Points on a hilly landscape, in no order, each with its height.
A climber steps from a point to whichever of its 2 nearest points has the largest rise for the distance, and stops where none of them is higher. Distance is the straight distance between rows; heights are no part of it.
(897) height 170: [ 10  11 -40 -13  28 -80  -2  35  15   7  -9  15  12 -23 -82  14  16 -46
 -26  12 -24 -19  11  62  57   2  14  27  39   2   7   6  55  23 -15  44
 -49  -2   5  42  13  26  -8]
(243) height 609: [  4  -5  17  33 -22  19  -9  -1  14  17  11  14 -22 -56  20   4  -9 -10
  25   7   8   1  -6  -7 -32   2  -1 -16   1   5 -54 -35  -9 -16  24   0
 -52   9 -52  -3 -29   5   2]
(253) height 217: [  7  13  16 -21  11 -72  17  14  11 -28  15  46  36  42 -54  14  19  16
 -38  46 -34  24  36  31  55  18  34  34  -6  -6  16  20  31  24  -7  13
  12  13  28  28  62 -20  -6]
(468) height 562: [ -2 -18   0 -11   4  30 -33  -2 -19 -14  24   4  35 -29  59   8   6  -3
  28  13 -34  95   9 -31  -7 -29  25  31  26  13 -35 -56  16 -18  39  21
  35   4 -14   7  -5 -19  68]
(680) height 326: [  3   4 -42 -20  29 -53  34   4 -25 -23 -14   1  26  -1 -17  20  49 -23
 -32   0 -29  37  18  36  21   4  81  19   2 -11 -19 -25  22   6  37   7
 -16   4 -13 -28 -10  25  25]
(1144) height 482: [ 20   4  -3   3  -8  15  -6 -29  17  53 -39 -33 -60 -29  32   1 -61 -37
  13 -12  38 -13 -20  12 -51 -19 -71 -28  42   0 -25  32 -37   2  -6 -22
  -5   2 -16 -20 -56 -11 -12]
(739) height 512: [ -6  -8 -83 -57  26  -5  19  12 -52   6 -23 -44  -1   3  51 -14   4 -30
 -13   9  -5   9 -10  23   1 -30  11  25  20   9  17   6  -8   6  22 -10
  12 -27 -19 -12 -23  -1  17]
(1133) height 676: [ 18 -23 -24  15 -24  33 -12 -15   2   5  13 -23 -11  -8  32   9  -9   6
  36   3  17  16 -16 -26 -16 -20 -34  -5  30  -1 -19 -38 -14  -6  20 -29
 -35  35 -46 -16 -49  13 -13]
(800) height 188: [-29  -6 -37  34  11 -20  -3   0 -28  35   5  -6 -29 -29 -47 -33 -81 -18
 -22 -31   6 -51 -26  14   3  16 -25 -18  40  45  34  10  -4   6  12  18
  -7 -47 -11 -20  16 -53  21]
(609) height 171: [-10   5 -12 -36  22  -9  30   2 -38 -11 -10 -30  19  -4  22  14  12 -26
 -23  13   3  -6  22  37  22  10  25  11 -55 -19 -13  32   7   3  23   8
  30 -22  27  19  32 -28  17]
(1095) height 239: [-25  -4  19 -62 -28 -25   2 -38 -35 -62  27  -3  52  54 -27 -56  28  43
 -36  31 -31   7  11 -84  48  13 -38  57   8 -18  74 -31  -6 -13  20  11
  -5  34  -1  15   0   1 -12]
(1158) height 207: [ 24  22 -46  15  18 -28  25  14  40  37  -8  -1 -11 -29 -51  40  20 -45
 -22  -8   9 -41 -12  56  47  23  24 -16  21 -17   1  19  40  46 -27  29
 -13 -12  18   5  25  19 -20]
(895) height 238: [ 36  29 -48  17  34 -16  50  28  23  30 -22 -19  -6   4 -38  67  24 -23
 -18  -3  25 -29 -19  74   6 -24  29 -27 -19 -23 -11  23  51  38 -25  -5
  22 -10  49  -9  28  21   9]
(162) height 139: [ 19   7  18  25 -17  47 -28  36  51 -29  12  28 -20   3  23  41 -15  -5
  66   6  -9  -9 -21 -15 -85  -3   3  11  33  19 -40 -13  -3 -20 -35 -31
  -6  -3 -25  15 -10  46 -10]
(567) height 353: [  1 -16 -39 -56   2 -46  39 -38 -65  -4   3 -40  -2  17  17 -67 -24   1
 -59 -14 -10 -15 -22 -43   8   7   4 -30  -5  -3  56 -12 -55  31  23 -13
 -45   8 -19 -65 -27 -26  18]
(1118) height 506: [-40 -23  -4  -6  -3  19 -26 -16  -1  21  49 -22  14 -58  44   4  -7 -16
  14  -5  27 -38  -3  -6  13 -14 -61  -8 -31   8   6 -38 -13 -35  -7  -9
 -57  12 -26  16 -61  18 -15]
(116) height 599: [ -7  48  37  47 -14  -6   4   7  18 -27 -39  -5   1  -2 -81   1  20  19
  17 -17   8   8  16  43   9   9  22   5  -9 -26  27 -16  61  -1 -23  -2
  43   4  39  26  27  13  -3]
(420) height 501: [  5 -10  31 -10 -17  51 -44 -34  11 -10  -7 -18  35 -27  47   9  -4 -13
  32  27   4  42  30 -40  31 -35 -72  16 -11 -30 -27  -1  12 -36  30  13
  64  40   5  31  -8 -45  21]
(589) height 572: [ 29  23  45  55 -10 -26   7  -6  70  -4 -11  64 -20   6 -42   6   8   9
  19  -4  -7  18  28  -8   1  37  13 -18  34   9 -31   8   1   1 -19  28
 -37  39 -20  -4  -6   7 -69]
(1151) height 610: [-19 -53  16 -32   1   5 -27 -11 -16 -17  44  26  52 -16  50 -32  -4   5
   8  32 -55  54  30 -66  35 -12  -3  34  17  16 -18 -30  -1 -26  36  21
  22  -2  -4  25  11 -66  51]
(578) height 633: [ 18  11  64  36 -31  56 -26 -15  35   7 -37   0 -20 -40  13 -12 -30  -5
  56 -13  38   0  -6 -40 -39   3 -33  14  22  -7 -34  27 -13 -27 -11  -9
  33   2  -1  41 -26 -14  11]
(303) height 635: [ 19   2  -5 -45 -13  46  35  -9 -28 -16 -27 -48  18  41  58  31  30  38
  -3  26   6  44 -11  -5 -34 -24  43  -9 -32 -33 -13   1  -7   2  15 -38
  68  10  15 -33 -19  -4  39]
(1067) height 403: [-37  -9   1   0 -21 -35  13 -40 -31  17  51   6   1  -2 -16 -41   7   7
 -41   8   5 -18   5 -30  48  19  -7 -61 -15  12  36 -25 -16   7  10  -9
 -86  39 -38  -2 -22  -7 -28]
(881) height 596: [  1 -42   8 -11 -12  68 -22  -2   0   4  37  -6  -6  -5 103  31  13   5
  -5  32 -14  58 -13 -23 -44 -20  11  -9 -17   5 -75   9 -27  -2  16   6
  34 -17  -4  -8  22 -24  43]
(969) height 311: [ -6   2  -5  55  11 -32  17   4  19  27  17  38 -16  11 -43  25  22  -3
 -32  -4   7  -7  -2  22  -1  16  58 -62  -7  12 -19 -21   4  19   2  34
 -80  23 -33 -36 -12  18 -35]
(61) height 462: [ -8  -7  30   0 -29  28 -26 -48  -7 -24  24  -4  38  -2  29 -23   2   7
  16  13   8  29  12 -75  46   9 -75  28 -15 -43  17 -51   3 -39  45  14
  23  42 -17   9 -17 -28  17]
(374) height 707: [ 11   4  33  28  12   5   1  38  72 -25  21  78   7  63   6  46  23  29
   6 -12 -25  -7  19  22 -27  25  19   1 -64  -8 -19  25  12  -9 -66  -9
 -16  13  14 -26  30  19 -33]
(1005) height 180: [  4   8  35  33  -5  39 -31  19  54   5   3  39 -27 -33  23  23 -44  -3
  60 -10  13 -51  -4 -23 -51  21 -23  -2 -11  42 -28   7 -26 -10 -38 -10
 -51 -18  13  31 -12  28 -36]
(90) height 151: [ 14 -13  -9 -60  25   7 -17  -3  -2 -19  -5 -16  22 -10  36  -1  28 -29
  10  13  16   8  22  31  19 -22 -26  37 -16 -21 -24   7  22 -27  -5   2
  32   0   9  48   0  -2   3]
(955) height 373: [-28 -19 -46 -37 -10 -76  30 -41 -58  15  39 -36 -16  -4  -5 -59   5 -18
 -61  -1 -12 -27  12  -8  31   1 -17 -36  11  13  51  -7 -32  24  24  -4
 -69  34 -33 -27 -32 -28   4]
(15) height 378: [  2  59  43  83   0  -6  28  60  92 -11 -26  74  28  28 -74  80  13  37
   5 -10  -3  34  25  21 -13  -2  49   2 -27   3   5  15  63  12 -54  20
  18  14  30  -1  52  21  25]
(787) height 419: [ 24 -10   5  31  -5  -8   3 -33  24  59 -16 -21 -70   7  -9 -20 -30   7
 -11  -6  22 -38 -40   3 -32  -1 -45 -65   4 -24  -4   4 -29  33  -1 -42
 -16  12 -25 -38 -40  -7 -38]
(743) height 212: [ 36  28  22  90 -35  14  17  10  45  65 -43  10 -57 -11 -39  45 -26   5
   5 -21  59 -34 -31  28 -34 -10   5 -41  -2  -3 -17  46  15  59 -50  -4
  43 -14  61 -12  25  25 -18]
(1054) height 291: [-43   0  21  15 -16  31 -10 -39 -41  15  28 -23 -23   4  12 -50 -56  14
 -25 -20  28 -21 -24 -38  13  20 -50 -33 -31  -1  22  -2 -45 -21  36 -32
 -19 -18 -16 -29 -11 -39  -1]
(398) height 256: [ 25   3  32 -11  -1 -74  48  -7  13  -9   3  37  23  62 -39 -47  21  31
 -60  35 -19  20  28 -13  35  35  43 -14   8 -17  43  41 -18  36  -2  -2
   3   3  41 -18  61 -20   0]
(586) height 542: [ -1  23 101  41 -31  53 -35  -1  46   0 -27   6   7 -45   9   1 -32 -11
  96  -3  41  11  18 -61 -29  16 -26  45 -19 -14 -38  49  11 -45   9   8
  49   7  11  89  -5  -5  38]
(848) height 473: [-15  10 -88 -82  56  -8  18  24 -59 -14 -64 -51   7 -13  11 -16   1 -47
 -21   5   8  15   1  55  27 -55  24  49  12  35  37  39  -2   8  12  11
  53 -56  13  33   9   5  19]
(34) height 541: [ -6 -17 -76 -97  39 -57  19  11 -69   4 -12 -30   0  11  44 -30  16 -15
 -41  14 -11 -37   3  -1  10 -31  28  28   0  13  36  27 -34  18   3 -18
 -14 -38  23 -20  -5   9   7]
(414) height 184: [ 10   2  -1  -8  15   5 -18  15   3   5   4  -4  25 -73  20  18 -33 -48
  -7  14   2  39  18  41  19 -10 -17   8  40  16 -55   9  41 -16  22  19
  22 -14 -21  21  -1 -33  56]
(333) height 551: [  5   7  23  10 -12  63 -29 -14  27 -19  -7 -10  -3  -6  29 -21 -19 -10
  49  -2  10  16  16 -35  -3  -7 -68   9  11   3 -31  27  12 -24   5 -13
  78   7  11  45   6 -45  15]
(59) height 113: [  9  20  -7  27  12  44 -25  57  40 -36 -11  20   9  -7   0  22  -8 -19
  53 -12   7  18   2   4 -60  -1  27  39  42  23 -34   8  16 -25 -19  -7
  32  -9 -11  30  15  19   8]
(842) height 300: [  6   9 -48 -30  33 -68  30   6 -17 -17 -29 -11  23  29 -43  -1  62 -25
 -38   7 -26  23  20  50  33 -11  47  39  20 -31  32  -3  27  28  12 -22
   9  16  -1  27   6  42   6]
(801) height 96: [ -7  -6 -47 -24  36 -56  24  -3 -44 -24 -20  -8  -8  25 -27 -62 -14 -15
 -13   2 -32  -9 -14   4  24 -17  29  16  58  37  57 -17  -5  11  18 -23
   1 -29 -14 -22  26 -21  -3]
(541) height 280: [ -8  21  18  29 -17 -29 -14  -8  14  27  -9  18 -30 -70   5 -18 -68 -27
  45 -14  20 -85  10 -17  -3  -2 -54 -20  67  67  21  35 -18  13 -34  -3
 -72 -10  -9  26 -59   7 -32]
(150) height 187: [-15   4 -31 -52  24 -36  -2 -20 -48   7  -8 -34  15 -37  20  -4 -19 -49
 -49  22   1   2  17  46  44  -7  -9  13  10 -13  -3  28  -3 -14  29  30
  25 -26   9  18  27 -49  30]
(326) height 136: [-23 -18 -42 -53   3  -3 -45 -13 -27 -22 -19 -27  25 -16  14 -24  16 -32
  26  12  -2  -7  12 -11  34 -36 -54  49  27  -5  11 -12  11 -29   2 -12
  23  13 -21  56 -26  -5  -7]
(766) height 569: [ 17 -25 -60 -92  49 -66  51   6 -38 -10  19  -8  20  23  68   9  43   1
 -42  20 -23 -37   0 -23 -20  -9  73  45 -40  -6   0  21 -31   9  -2 -10
 -20 -21  23 -27  -8  37  -8]
(1110) height 582: [ -4  13 -10   2 -13  57  22  34 -14  -9 -31 -44 -17  10  12  33  20  10
  15  -4  22  24 -12  36 -46 -19  25 -13 -39 -25 -22   7  17  13  -3 -25
  57 -10  25 -12   3   7  20]
(430) height 405: [-24 -13 -37 -22  31  11 -12  55  -6 -21 -10   0  28  19  29  48  43  -3
  32 -21 -20   0   2  54 -21   4  51  40 -29  -2 -20 -37  22 -31 -31  -1
  -9  -6  -4  -7 -24  68  -7]
(549) height 240: [ -1  10 -34   8  10  32  27  12 -26  10 -17 -46 -26 -34  12  11 -40 -28
 -25  14   8  63 -33  56 -29 -15  22 -16  29  23 -17  32  -8  12  30   7
  71 -38  -4 -25  39 -54  70]
(155) height 359: [ 16  44  50  45 -21 -41   5 -10  63   4 -48  35  -9  38 -68 -29  19  28
  43 -52 -13 -29  32 -34  -8  20   4  11  32 -15  26 -12  43  14 -78  22
   9  12  44  25 -16  70 -63]
(402) height 641: [-18 -14   7 -58 -23  28  -4  -8 -52 -18  21  -5  44  21  57  -2  19  13
  -8 -14   3   1   8 -58  18  -8  -5  41 -79 -26  18 -31 -26 -31   7  -2
  -3 -11   6 -25  -3  14  -9]
(69) height 481: [-18  -1   2  34 -10  40 -20  26 -17 -17 -20 -28  12  14  24  39  33  34
  33 -12 -11  86 -16   3 -35   7  79  11 -35 -17 -19 -68 -19 -22  28  -1
  -8   2 -39 -49 -23  36  28]
(4) height 550: [ 26  20  46  52  -7  44   3  47  62  -4  16  26 -13  21 -16  87  15  12
  47 -14  12 -10  -5  22 -47  11  31  -4 -41  -2 -39  29  19   4 -69  11
   7  -4  22   2  36  49  -7]
(44) height 750: [ 15 -17  -2   7 -17  61 -22 -23 -13   0 -13 -23 -14  10  45 -11 -35  10
   1  15   6  31 -28 -41 -30 -21 -53 -20  23  -6  -3   3 -33 -13  13 -42
  33  16 -22 -30 -27 -43   9]
(315) height 370: [ -3  -3  -7  18   8  -2  16   9  -8 -17  -6   3 -10   9 -27  20  17  15
   2 -16   3  25   4  28  -1  22  61  -9  -7  15 -10 -38   7   5  10  11
 -32   7 -14 -34  13  10 -12]
(431) height 470: [ 11  53  49  82 -11  19  26  41  68  -7 -50  24  14  25 -74  44  28  41
  44 -31  16   5  25  29 -37   8  46 -15 -37 -20  22 -15  64  17 -44  -6
  28   1  30  15  33  36   8]
(861) height 449: [ 20  43  44  64 -11 -32   1   3  86  -5 -51  61   5  48 -82  -3  41  34
  47 -25 -10  28  31  -8   9  51  43  -3  31  -7  14 -18  29  17 -37  29
 -18  30   8   9  -6  39 -55]
(386) height 448: [-15  11  68  31 -21 -37 -13 -21  16  15 -14  11  11   8 -95 -24  38  43
 -17 -38   9 -16  25  22  41  30   0  -5 -13 -30  32  -3  56  -5 -25  34
   0   3  42  24  33  22 -20]
(1023) height 348: [ 16 -12  22  43  -9  36   2  -4  41  42   3   3 -66  36 -25  12  -8  23
  -4 -24  13 -36 -42  21 -44  17  -5 -61 -28 -18 -28  19 -25  17 -24 -30
   5  13   7 -33  -6  16 -20]
(1139) height 209: [  8   7 -37 -10  33  -9  11  -1 -14  24  15 -13   1 -61 -10  13 -47 -63
 -26  17  -5  16   5  57  12   8   0  -6  42   3 -12  31   7  11  36  24
  -6 -25 -17   4  15 -57  44]
(458) height 431: [ -7 -19   2   3  -7  35   3   7 -20  -7   9  -8  12  40  22  26  17  54
   3 -15  -4  29 -20   4 -24   6  63 -18 -74 -18  -6 -26 -21  -3   6 -18
  -9   4  -6 -54  10  34  -7]
(455) height 522: [-30 -15  -4  28 -15  44 -35  20 -26 -21   7 -13  15 -23  30  14  -8  16
  43  -7  -9  64 -16 -14 -30 -11  36  19  28   7 -28 -72  -2 -24  21   4
  13   9 -40 -24 -20   6  44]
(1093) height 275: [ -3   5 -50   1  19  34  13  13 -33 -18   9 -15 -14  -8  16  20 -34  -1
  -9  19 -12  41 -25  17 -39  -5  43  -7  37  26 -12   1 -20  13  29   1
  12 -34  -2 -40  34  -6  35]
(945) height 310: [-17  -8 -55  -1  34 -11  27  61 -20 -19  25   4  10  -4   3  10 -24 -23
 -27  14 -29  -6 -25  26   4 -12  62  27  40  46   1   4  -4   8   6  -1
  -3 -52  11  -8  47  -2  22]
(873) height 590: [-17  -5  52  14   2  42 -35  13  18 -15  49  51  33  43  56  -3  12  30
   8  21 -18  49  11 -58 -15  11  -9  -2 -54 -12 -20  -1 -27 -19  18  -5
  15   1 -20  -6  27 -35  27]
(397) height 200: [-30 -27  28 -30 -40 -22 -38 -53 -44 -27  10 -18  33  -2 -45 -89 -21  10
 -23  39 -23   6  10 -21  49   2 -77  24  46  -3  66   8   0 -20  27  11
  21  34   2  36   8 -25   9]
(929) height 320: [ -9  20  62  19  -9 -40 -21 -20  21  -7  -9  39 -12  50 -81 -63  17  45
 -14 -28 -10 -17   7 -30  47  42 -42  -7  13 -13  60  13  48   1 -40  25
  18 -13  31  26  59   2 -15]
(940) height 595: [  7 -51 -20 -85  -8 -13  50  -3 -53  14  15 -40  28  19  87  12  29   9
 -32   9 -21  -8  -6 -66 -22 -20  47  20 -60  -4   9  -2 -46 -11  16  -3
 -19 -10  16 -50 -48  40  -3]
(696) height 222: [-37 -12  -4 -77 -37 -41 -12 -52 -79 -32  18 -33  20  29 -25 -82   0  14
 -56   4 -14 -39   5 -61  45   3 -67  12  22  -4  96 -18 -16  -3  16   6
   0  19  12   1  -1   2   4]
(1014) height 295: [ 25   1  17 -20  -9 -21  22 -18 -16 -32   2  17  17  67  -6 -65  23  44
 -39  21 -23  28   1 -50  22  27  27  -7   3 -18  44 -19 -26  14  37 -17
   0  17  16 -44  23 -21   0]
(199) height 234: [-10   3  38 -29 -13 -18 -17 -36 -18 -34   1   8  21  51 -74 -83  13  36
 -28  18 -11  -5  -1 -22  41  35 -66  -2  22  -6  72  29   9   6   5  -3
  39   0  23  36  34 -11  -3]
(79) height 684: [ -8  -2 -15 -38  -4  72  -3 -14 -21  -4  -8 -49  -4   6  77  16 -11  -6
   2  13  19  31 -13 -15 -20 -41 -30  -1 -33 -16 -30  15 -13 -12  24 -28
  89   0  16  -5 -15 -39  16]
(949) height 327: [ 12  11   0  59 -15 -59  11 -24  31  45 -15  33 -54 -48 -36  -4 -50 -29
  10 -24  16 -52 -11  -4   5   8 -12 -46  82  46   5  15 -11  41 -18  11
 -82   0 -28  -6 -47  -3 -49]
(536) height 664: [-28 -50  12 -13 -19  92 -28  -1 -31  25  44 -42 -19 -26  75  41   0  14
  22  16  -6  63 -51 -21 -31 -34  12 -28  -8  -2 -56 -38 -52  -6  15   7
   6  -7 -31 -26 -16  20  27]
(964) height 547: [-11 -20  25  -1 -24  63  -6   5   1 -25  29   9  19  33  73  27  29  24
  29  13 -22  68   2 -47 -42  -2  26  23 -40 -25 -48 -27 -16 -19  19  -1
  28  22 -11 -21  18  20  29]
(798) height 73: [  6  24 -49   1  15 -30   9   2   1  -9 -30 -10 -18  10 -65 -51 -14 -18
 -12   1 -11  -3   1  42  13  -7  -5   5  85   9  40  14  16  32  -2  -9
  24  -2  -5   1  25 -27  -1]
(469) height 375: [ -5 -10 -58 -60  39  23   9  42 -21  -8   6 -10  17  25  52  47  29  -7
  -6   0  -9 -33 -15  30 -17 -15  29  24 -38   7 -17  18 -12  -7 -20 -20
   3 -32  26  -7   4  32  -6]
(781) height 383: [ 24   3  16  60   7 -34  11 -20  31  45 -17  15 -42 -37 -70   8  -5 -25
 -32  -3  12  -3  -6  33  14  30   4 -54   8   1 -35  13 -16  33  28  41
 -70  18 -30 -13 -24 -21 -31]
(1058) height 568: [ 25   3  -4  24   8  -4   4  20  55   9  32  57 -10  39 -10  32  16  28
  12 -32  -1 -51 -10   5 -24  16   3 -21 -11  17 -27  -9  22   8 -53  -3
 -41   8  16  -9  -2  35 -58]
(1037) height 546: [ 11  12  48  47 -19   1 -12 -30  17  19 -56 -14 -58 -40  -6 -16 -58  -7
  35  -6  35  10 -26 -20 -31   4 -52 -11  56   6 -31  25 -30  -2  17  -8
   1  16 -13   0 -34 -16  -6]
(664) height 386: [ 26   0 -21  33  -6  -2  -1  10  34  44   1  20 -52 -45 -10  21 -35 -22
   3 -22  15 -60 -25  21 -31  -1 -13 -35  38  31 -24  14 -17  25 -16  -4
 -63 -14 -18 -13 -24  30 -35]
(406) height 451: [-11  12  -5  21   9  32 -17  71  29 -16  23   7  19  16  23  91  16   1
  29 -24  -1   2 -29  61 -40  -8  51  22 -53  17 -45 -11  27   0 -50  11
  -3 -17  17  14  20  65 -18]
(598) height 545: [-26  -7  -3  -2 -13  22 -54 -11  -1   5  27 -13  11 -76  44  12 -13 -25
  38  -9  13   8   8  14  10 -22 -34  30  -7   6 -33 -22  -2 -45  21  15
 -30   3 -28  30 -39  -2  23]
(1083) height 686: [-18 -33   1 -27 -13  44  -6  -3 -60  16  65 -16  35   9  93  15   2   3
  -9   1 -15  30  -5 -85  -4 -16 -14  14 -57  -6  16 -56 -48 -36  35  19
 -17   3  -8 -51 -25  -6  12]
(732) height 700: [ -9 -19  46  -7  15  -1 -18 -15   5  -9  44  38  28 -12  29 -31 -18  14
   0  46 -10  18  18 -32  11  33 -13   1  -9  22 -34  27 -17 -28  35  10
  -1  -6   1  18  24 -56  20]
(1017) height 597: [-22 -17  31 -41  -5  31 -29  -5  -5 -20  29 -10  37  38  45  20  46  22
   6   1  -1  -8  18 -38  15  13 -47  31 -88 -55   3 -22 -10 -52 -20  -4
  -4  32   3   4 -16  16 -29]
(371) height 241: [-27  -2  27  34  -2  20 -11 -16 -46  13 -19 -10 -15  -5 -29 -60 -46   5
 -20 -23  16 -28 -23   3  29  25 -19 -28 -30  20  45  13 -16  -6  14  -2
   8 -35   6 -12  19 -37  17]
(1013) height 51: [ -1  23 -33 -25  13 -16  23   4 -13 -10 -49 -42  -9  -7 -68 -17  -4 -44
 -21  -3   9  -3  20  57  21 -33  -6  17  26 -12  21  25  45   6   5  -6
  57  -1  31  30   7 -10  28]
(1003) height 278: [ 35  10  -7  32  16  16  43   6  33  34 -27 -14 -37  17 -24  36  13  25
 -16 -18  26 -42 -21  49 -26 -18  14 -58 -35 -27  -3  26  20  43 -25 -21
  24 -19  32 -15  25   7 -10]
(1153) height 181: [ 12  17 -61   0  30 -48  26  15   0  39   7  -8 -19 -51 -30  33 -36 -62
 -39  -5  22 -49  -8  65  30  -8  -6 -32  22  20   2  29   8  27 -12  34
 -43 -21 -25   8  -3 -28   0]
(784) height 463: [ 55  22  22  41  15 -37  15 -17  43   5 -14  33 -24   4 -46  15  14   4
 -25   5  10  36  15  11  -9  24   7 -51  17 -17 -35  21  -5  24  39  15
 -14  43 -17 -14  10 -30 -10]
(351) height 112: [ -9 -23 -50 -58  18 -70   7  -3 -54 -36  10 -16  14  17   3 -62  28   9
 -26  32 -31  -1   9 -27  30 -17   2  30  44  22  41 -34 -14  18  19 -30
 -26  14 -23   6 -19  17 -13]
(14) height 231: [ 26  19  37  16 -17   3 -29   7  32   2  11  43 -15 -54   1 -16 -48 -25
  54 -21  30 -85  -2 -23 -24  18 -63  21  34  43  12  28   0  -8 -34   4
 -18 -42   5  62 -13   0 -30]
(706) height 536: [  4  -8  28 -19   3 -15 -13 -16  -7   1  15  17  14  35 -17  -3  33  19
   4  -7   4 -40  19   1  20  30 -16  -6 -63 -31   3 -16   9 -27  -1 -19
 -38  39 -11 -14  -2  11 -47]
(1038) height 156: [ 57  40  48  72 -36 -12  14 -22  56  47 -61  24 -68   2 -36 -12 -23  21
  34 -47  51 -55 -10 -10 -25   0 -21 -20  31 -11   3  32   7  35 -53   8
  33 -14  45  -8  -3  20 -32]
(711) height 123: [-15 -12 -54 -30   0 -43 -24  -6 -19 -33   5 -10  12 -16 -12 -45  13  -7
  13  25 -26  16  18   2  24 -26 -24  32  68  20  30 -40   5 -14  13 -15
 -24  44 -34  36 -45   1   3]
(865) height 263: [-10 -28  18 -26 -17 -54   5 -46 -15 -43  19  15  21  40 -55 -74  22  46
 -36  34 -30  20  27 -45  51  34 -17 -29  37  -7  64 -28 -16   4  35  -7
 -26  46 -12   5   2 -23 -11]
(1006) height 346: [-11  13 -31 -13  34  22   7  58  -2  -8   4  20  12   5  19  37   6 -10
   6  -2  -6 -39  -3  37 -11 -16  33  39 -13  20  -6  30  16 -17 -32   1
  28 -44  21  21  50  14  11]
(16) height 515: [ -6  23  24  26  -8  46  27  37  49 -23 -14   2  -4  32   4  62  39  31
  28  -2   1  14  20  26 -41   1  31 -12 -79 -15 -16  22  27   8 -30 -30
  50   2  37  -4  26  16   9]
(331) height 142: [ -3  -4 -64 -47  42 -53  -4  33 -21 -13   2   4  12 -40 -39  -6   1 -40
 -19  11 -11 -32  16  50  59 -13  -9  44  43  26  22  23  28   3 -20  21
   1 -48  12  39  19   9  -7]
(166) height 747: [-15 -48  18   9 -32  67 -28  -6 -33  48  56 -20  -5 -16  73  27 -23  16
  -3   5  10   4 -30 -38 -23  -7 -23 -25 -59 -13 -12 -37 -60 -17  20 -17
 -26  16 -24 -17 -36   5 -12]
(30) height 464: [-27 -11  11   2  -4 -24 -18 -21  10  27  39  24  -1 -13  -8  -6   7  16
   2 -17  10 -69  21   5  25  22 -32 -38 -46  16   8 -27 -16 -17  -6   3
 -76   4  -6  13 -28  10 -43]
(300) height 468: [ 20  -7 -11  40  15 -40  10  -7  52  51  17  37 -43   1 -32  -4  16  -5
   3 -39 -14 -69  -9  20  11   0   5 -27  31  16 -13  -4  22  43 -52  25
 -54   7   5 -15 -13  28 -67]
(654) height 160: [ -5  11  21 -12  -2  45 -11   0 -11 -14 -20 -30  38 -60  14  16 -13 -26
  30  10   8  51  23  27  16 -35  -6  35 -17   0 -39  14  49 -18  21  22
  74 -19   8  54   2 -50  56]
(855) height 328: [  4 -15  10 -15 -16   6  26 -40 -41   4   7 -19  -8  49  37 -38 -13  25
 -51   4  -4  -9 -23 -54  -5  15  -1 -31 -24 -26  43  -1 -56   5  32 -27
  -7  -4 -16 -56  -2 -28   5]

Call two points neighbours if one is among the 2 nearest of the other. Go from one point of each pair to the other, from neighbour to neighbour, staying as high as possible. Name the lowest point that can't be avoided.
(732), (44) | (30)
(166), (116) | (15)
(44), (374) | (16)
(166), (732) | (964)

For each start below, name the point where the climber stops.
(162) | (374)
(955) | (166)
(897) | (578)
(798) | (1139)
(743) | (578)
(848) | (166)
(549) | (4)
(739) | (166)
